Points, in no order, along strands that fork, close into loops and pass close to each other.
In the rows, 128 means zero.
Two points are linked if the straight distance between their rows is under 104. Some points are linked to none.
Tak: [170 112 105  87 173 138 104  66  94 157 115 133 146 139 151 143  93 159
 111  87]
gen: [129 135 145 162 118 132 148 168 191  71 135 140  91 109  98  84 153 101
 124 112]
suv: [123 107 140 134 163 139  92 156 153 107 119 133 108 127 101 128 109 109
 157 129]
rosir: [138 128 130 157 147 146 102  61 113 187  80 114 118 126 157 186  92 142
 106  73]
tinis: [103 145 133 138 167 157 128 152 166 158 129  98  88 120 162 143 126 172
 113  75]
pira: [105 118 143 127 118 107  89 171 162  96 103  99 139 141 100 130 137 135
 143 155]
Tasum: [127 150 108 147 129  76 109 135 134  97 133 143 140 103  65 121 145  47
 127 107]
Mimif: [126 125 147 145 128 117 136 155  93 115 147 150 130 117 143  87 116 144
 118 144]
reraf: [100 130 101  53  80  74 148 166 102 119 116 132 194 154 110 136 147 118
 130 209]
fum: [134 177  99 133 118 145 157 118  99 127 179 111 131 115 124 121 139 142
 133 141]
nef: [155  96 128 100 158 140 154  58  59 153 118 124 159 145 145 180  72 149
 126 114]
rokik: [122 108 151 179  96 117 155 127 131 111  48 195 109  85 126 122 129  71
 104 139]
puz: [133 134 131  83  90 142 161 132 124 108 162 118 154 154 161 126 136 200
 143 181]
biki: [123 120 182 158 105  95 168 178 154  94 153 114 122 157 177 115 139 133
 136 118]
dega: [133 188  80  73 147 173  90 137 167 115 119  84 117 134 125 152 151 173
 127 136]
meko: [ 85 133 161 109 146 107 115 199 184 153 135  81  97 169 137 160 125 155
 150 123]
Bas: [195  82 172 130 129 121 134 116  99  94 138 206  91 154 156 151  78 117
 122 107]
Dasu: [110 145  91  50  87 133 146 189 126 126 146 133 125 157 106  86 154 119
 127 198]
poral: [ 88 189 135  91  53 133 122 155 186 139 116 126 125 158  94 131 188 115
 147 215]
Movit: [119 123 154 186  97 115 166 146 159  78  97 170 116  84 121  97 145  85
 111 114]
lifi: [136  89 185 170 125  91 161 146 172 115 103 136  90 152 120 113 116  63
 141  95]
defu: [129 137 108  88 183 170 155 141 100 139 156 165 118  99 173 115 117 180
 100 111]
Mapa: [150 172  88  93 173 137 109 106 131 117 116  95 138 137 137 157 132 142
 148 137]
rad: [127 115 177 179 104 156 153 144 147  91 161 104 105 138 185 137 129 171
 121 100]
Pobo: [125 159 114  94 195 114 116 132 126 197 128 112 120 140 158 109 143 133
 129 135]
zodas: [133 119 122 106  80 154 137  99 155 185 208  84 132 165 159 112 149 180
 151 112]
sima: [167 143 118 162 136 154 124  33 154 183 143 151 172 101 155 131 151 150
  99  72]
Lodop: [133 193 145 175 187 106 108 116 131 159 156 131 100 111  94 137 146  98
 131 112]
kife: [149 124 124 129 165 157  84 107  97 171 109 150  70 120 118 109  88 142
  91  88]
Dep: [114  96 118 150 115 147 116 120  91 107 100 198 142  78  82 123 127  82
 117 162]
fisun: [112 121 142 166  68 100 134 179 160  75 166  78 131 149 103 152 134 110
 129  77]
bogi: [120  96 132 168 111 162 114 124 118 117  53 127  96 118  97 124  94  92
 131 144]
Tuvat: [160 126 120 139 150 166 106  38 106 188 156 167 133 103 126 148 118 150
 121  94]
tage: [183 141 121 124 146 111 139  63 105 142 145  90 130 174 154 127 109 111
 149  96]
Gab: [121 133 120 128 172 138  88 141  58 159  96 154  96 114 110 107 103 116
  90 146]
Feke: [103 144 117 132 134 158  87 130  74 113 113 133 161  99 102 129 151 166
 105 210]
pifa: [114 117 130 177  95 153 176 106  77 111 133 133 154 106 126 165 101 118
 146 146]
pasuk: [109  90 169 165 111 130 117 130 165  97  72 143 136 109 120  85 152 123
 144 188]
Zutu: [113  97 147 131 111  97 137 132 101 133 134 109 176 150 137 132 118 131
 169 177]
tafug: [ 81 149 130 120  51  84 132 150 179 129  92 109 166 134 112 142 183 106
 152 199]
Gor: [162 179 116 170 108 122 131 107 104 100 189  94 122 133 108 126 127 124
 130  95]
Kelo: [152 121 140 144 105 145 121  86 115 142 143  80 132 148 164 116 121 183
 125 110]
Kazin: [177 143 133 147 132 113 126  78  95 130  81  90 115 163 146 139  89 115
 127 105]
kis: [150 118 117 112 144 117 147 106  69 112  88 101 152 155 144 155  76 127
 137 138]
zume: [156 107 178 180 121 159  94 108 126 110 161 147  79 126 132 130 103 163
 107  81]
kini: [159 147 146 129 150  88 130 117 130 118 195 119 154 157 140 138 139 121
 174 132]
vuma: [111 171  81  57 144 174 126 154 131 117 148 115 137 123 133 168 140 191
 125 160]
bafu: [138 120 113 111 171 186 108 110 109 164 114 163  96 100 153  94 117 177
  81  97]
bodof: [101 151  94  81 151 158 140 178  89  99 147 148 144  95 122 147 129 175
 107 167]
nuzim: [109  90 196 173 143 134 130 148 178 111  83 126 105 130 145 114 128 143
 146 151]
Zis: [162 152 131 112 152 122  96 100 108 155 136 116 114 135 148  62 136 175
  97 129]
Pafab: [118 155 171 186 127 114 136 146 192  99 167 108  98 121  82 108 160 125
 126 114]
mirol: [ 73 120  99 146  86  81 133 152 138 106  48 107 140  89 102 123 148  70
  86 101]
zakar: [ 99 147  93 134  77 107 146 180 135  97  93 101 125 115  99  95 142  88
 101 129]
vud: [114 166 103 108 184 154 126 159  85 143 159 154 119  94 129 123 135 152
 106 143]
Poge: [131 114 140 161 121 153 159  93  87 141 147 115 137 132 161 145 107 145
 147 121]
toki: [123 149 110 116 192 159  96 131 155 115 104 121 116 123 111 150 140 104
 167 164]
Nabe: [105 111 120 107 170 144 135 124 109 138 176 137 167 120 109 164 120 122
 185 168]
mar: [128 130 151 154 160 122 105  95 143 168 104  91 139 138 178 179 115 175
 108  60]
zutuv: [134  95 136 159 107 140 151 114  97 124  75 217 118  89 117 157 102  82
 123 168]
moken: [179  86 122 120 109 157 122  43 139 143 148 102 169 152 180 110 129 180
 105  76]
rasup: [116 100 139 119 135 167  88 122 170 160 104  69 106 155 140 111 128 183
 145 143]
piva: [172 117 108 101 152 180 127  64  68 158 164 180 111 103 104 141  89 145
  99 101]
kisur: [ 77 139  78  62  80 122 118 208 150 112 130 149 137 122  89 100 185 101
 109 174]
kip: [154 125 189 180 147 102 128 140 152 135  98 173  48 131  98 157  98  91
 102  88]
robu: [132 169  73  65 174 135 104 110 150 212 104 100 153 134 154 113 169 148
  96 125]
zizor: [160 105  99  60 175 146 101 117 100 132 120 112 112 156 138 101  89 157
 124 114]
raza: [ 99 143  96  93 140 121 136 170 134 107 166 132 169 123 102 169 143 109
 174 167]
Tor: [126 134 106  96 112 169 113 105 188 182 100  73 130 144 163 107 150 193
 113 123]
Tigud: [111 131 129 183  75 135 169 130 119  87 151 126 165 101 129 139 147 120
 148 150]
paf: [119 164  81 122  71 144 169 172 109 104 151 101 118 126 111  96 131 124
 118 143]
Zoz: [160 115 168 153 151 131 116  95 130 176  86 143  65 148 154 183  84 122
 116  70]
vute: [174 120 123 131 129 159 114  99  70 155 126 190  64 118 107 131  75 118
  98 110]
Mufuz: [101  79 148 167  92  96 135 129 118 112 101 125 164 127 123 137 111  90
 151 130]
degu: [129 128  89  71 154 171 108 154 123 153 115  97  92 140 140  87 117 165
 108 128]
mobi: [141 160 191 191 179  92 125 124 157 137 125 155  72 119  87 128 136  98
 106 105]
fem: [104 102  80  81  84  93 145 149 127  57 161 152 189 100  86 122 149 102
 129 120]
Bur: [ 93  63 120 137  68  78 140 121 135  92 114 143 174 101 127 123 139  86
 134  86]
Rabo: [135 101 161 152 119 100 167 180 146  75 136 151 108 138 160 107 113  95
 124  86]
loka: [156 108 162 148 155 136 117 124 140 155  96 186  51 129 127 177  86  95
 135 108]
zuza: [121 140 144 167 162 134 142 141  98 165 153 172  90 104 136 131 100 101
 126 106]
Gif: [100 101  91 102  71  73 140 108 145  60 129 154 176  76 131 111 175 104
 117  86]
Mirum: [ 99 117 120 133 177 139 129 151  89 178 156 166 112 110 108 120 116  82
 150 143]
pup: [104 155 160 171 123 137 132 138 175 161 175  81  93 136 116 132 155 150
 144 117]
kemug: [159 109  92  92  81 160 149  63 156 151 136  78 190 159 184 129 145 195
 109 101]
Durup: [121 123 156 136 116  64 131 162 172 133 124 103 121 152  90  71 155  81
 136 143]
lef: [102 142 107 152 115  63 135 145 134  96  87 153 138  81  97 136 145  53
  94  80]
Pubu: [165 133 165 149 166 113 108  89 124 127 184 143 130 142 151 150 125 142
 151  95]
zepi: [125 113 126 156 130 184 141 122  96 107  59 167 106  95 127 150  90 119
 118 157]
Par: [152 139  71  81 174 130 110  80 174 202 121 112 181 134 148 125 146 127
 112  76]
tumil: [121 136 113 117 150 126 113 167 164 104 180 125 122 131  84 131 136  94
 174 123]
bepa: [142 168 141 185 125  84 126 114 114 121 163 132 136 119  87 120 136  79
 136 119]
sol: [139 170 116  92  78 152 140  92 170 159 129  84 136 161 170 122 162 194
 136 156]
Mur: [124 126 109 142 115  74 117 146  77 120  82 166 129 104  90 122 101  59
  85  99]
Rapos: [130 146 114  96 165 119 116 124 136 156 199 105 152 148 129 166 135 131
 192 130]
donu: [109 104 133  97 108 129 166 153 121 102 134 130 171 133 145 130 130 157
 157 203]
semo: [121 125 119 136 144 174 112 127  88 100  94 133 132 103 126 144 109 165
 120 158]
bemi: [194 112 160 120 162 132 132  71 103 128 153 189 121 141 158 134 106 133
 149 127]
Figub: [147  84 206 161 150 144 125 114 156 111 124 158 106 140 173 124 124 147
 159 135]
lir: [164 146 111  98 167 109 131  68 154 175 147 102 155 154 175 129 139 138
 143  91]
tupib: [129 132 136 117 178 109 116 136 127 178 160 120 105 143 120  93 132 103
 157 140]
gaf: [118 120  87  87 103  70 131 146  83  97  93 104 191 142  98 130 123  95
 123 170]
pomip: [ 79 106  63  53  96 100 128 176 119 105 144 148 179 101  78 113 168  84
 118 154]
vage: [ 82  96 137 137  78 104 143 149 167 102  73 122 175 115 134 119 163 115
 151 192]
Gomi: [121 127 114 140 125 145 106 124  59  98 139 168 155  85  70 103 138 115
 101 178]
rupu: [149 104 152 134 127 136 113 109 150 126 121  71 102 172 146 110 117 152
 148 116]
zemig: [151 107 155 145 136 129 154 146 107  82 143 158 113 141 164 155  93 114
 131  94]
gotev: [114 121 105 121 111  62 100 135  84  99  85 149 179 104  92 111 134  81
  97 138]
zilu: [122 141 172 185 151 148 142 108 170 150 136  88  81 133 137 148 133 144
 123  70]
mefu: [120 127 110 103 151 127 105 189  92 132 108 114  93 135 111  83 105 124
 100 134]
sobi: [150 108 116  77 116 163 148  83 146 147 142 106 165 151 189 115 145 205
 140 149]
Marir: [ 77 140 133 106 117  93 119 213 178 133 116  97 117 148  99 145 143 115
 142 143]
sapo: [ 96 127 133 162  56 136 162 168 145  81 171  94 151 136 138 172 137 134
 154 126]
Fofo: [110 165 133  90  58 111 135 171 158 138 147 119 117 167 112  92 160 127
 141 187]

A fork is a point with three links, a tip a point with one. Leave the first point through the second and follow the links. Name the first fork or tip that comes.
Bur, Gif: Figub
suv, tumil: Rabo
zuza, Mirum: kife
nef, kis: zuza
kisur, pomip: sobi

A piece is all that can be reached along the links. How many separate loops has the piece of each point below (a circle has one, a figure eight two, a Y none), and how many tips (points with one link)?
mefu: loops 0, tips 5
lef: loops 1, tips 2
pifa: loops 1, tips 2
Movit: loops 1, tips 2

Name the points in between on the shortest way along the links from the first point to the second, in order.
Tigud, kisur: pifa Poge Kelo moken kemug sobi puz donu Zutu Mufuz Bur Gif fem pomip
Pobo, raza: robu Par lir tage Kazin kis nef Tak zizor degu mefu Gab kife bafu defu vud bodof vuma dega Mapa toki suv tumil
Mur, rosir: lef Tasum bepa Lodop mobi kip loka Zoz
pira, biki: suv tumil raza Nabe Rapos kini Pubu bemi Bas zemig Rabo
tinis, Gomi: zilu pup Pafab gen Movit rokik zutuv Dep
Bur, Figub: Gif fem pomip kisur Dasu Fofo poral tafug vage pasuk nuzim
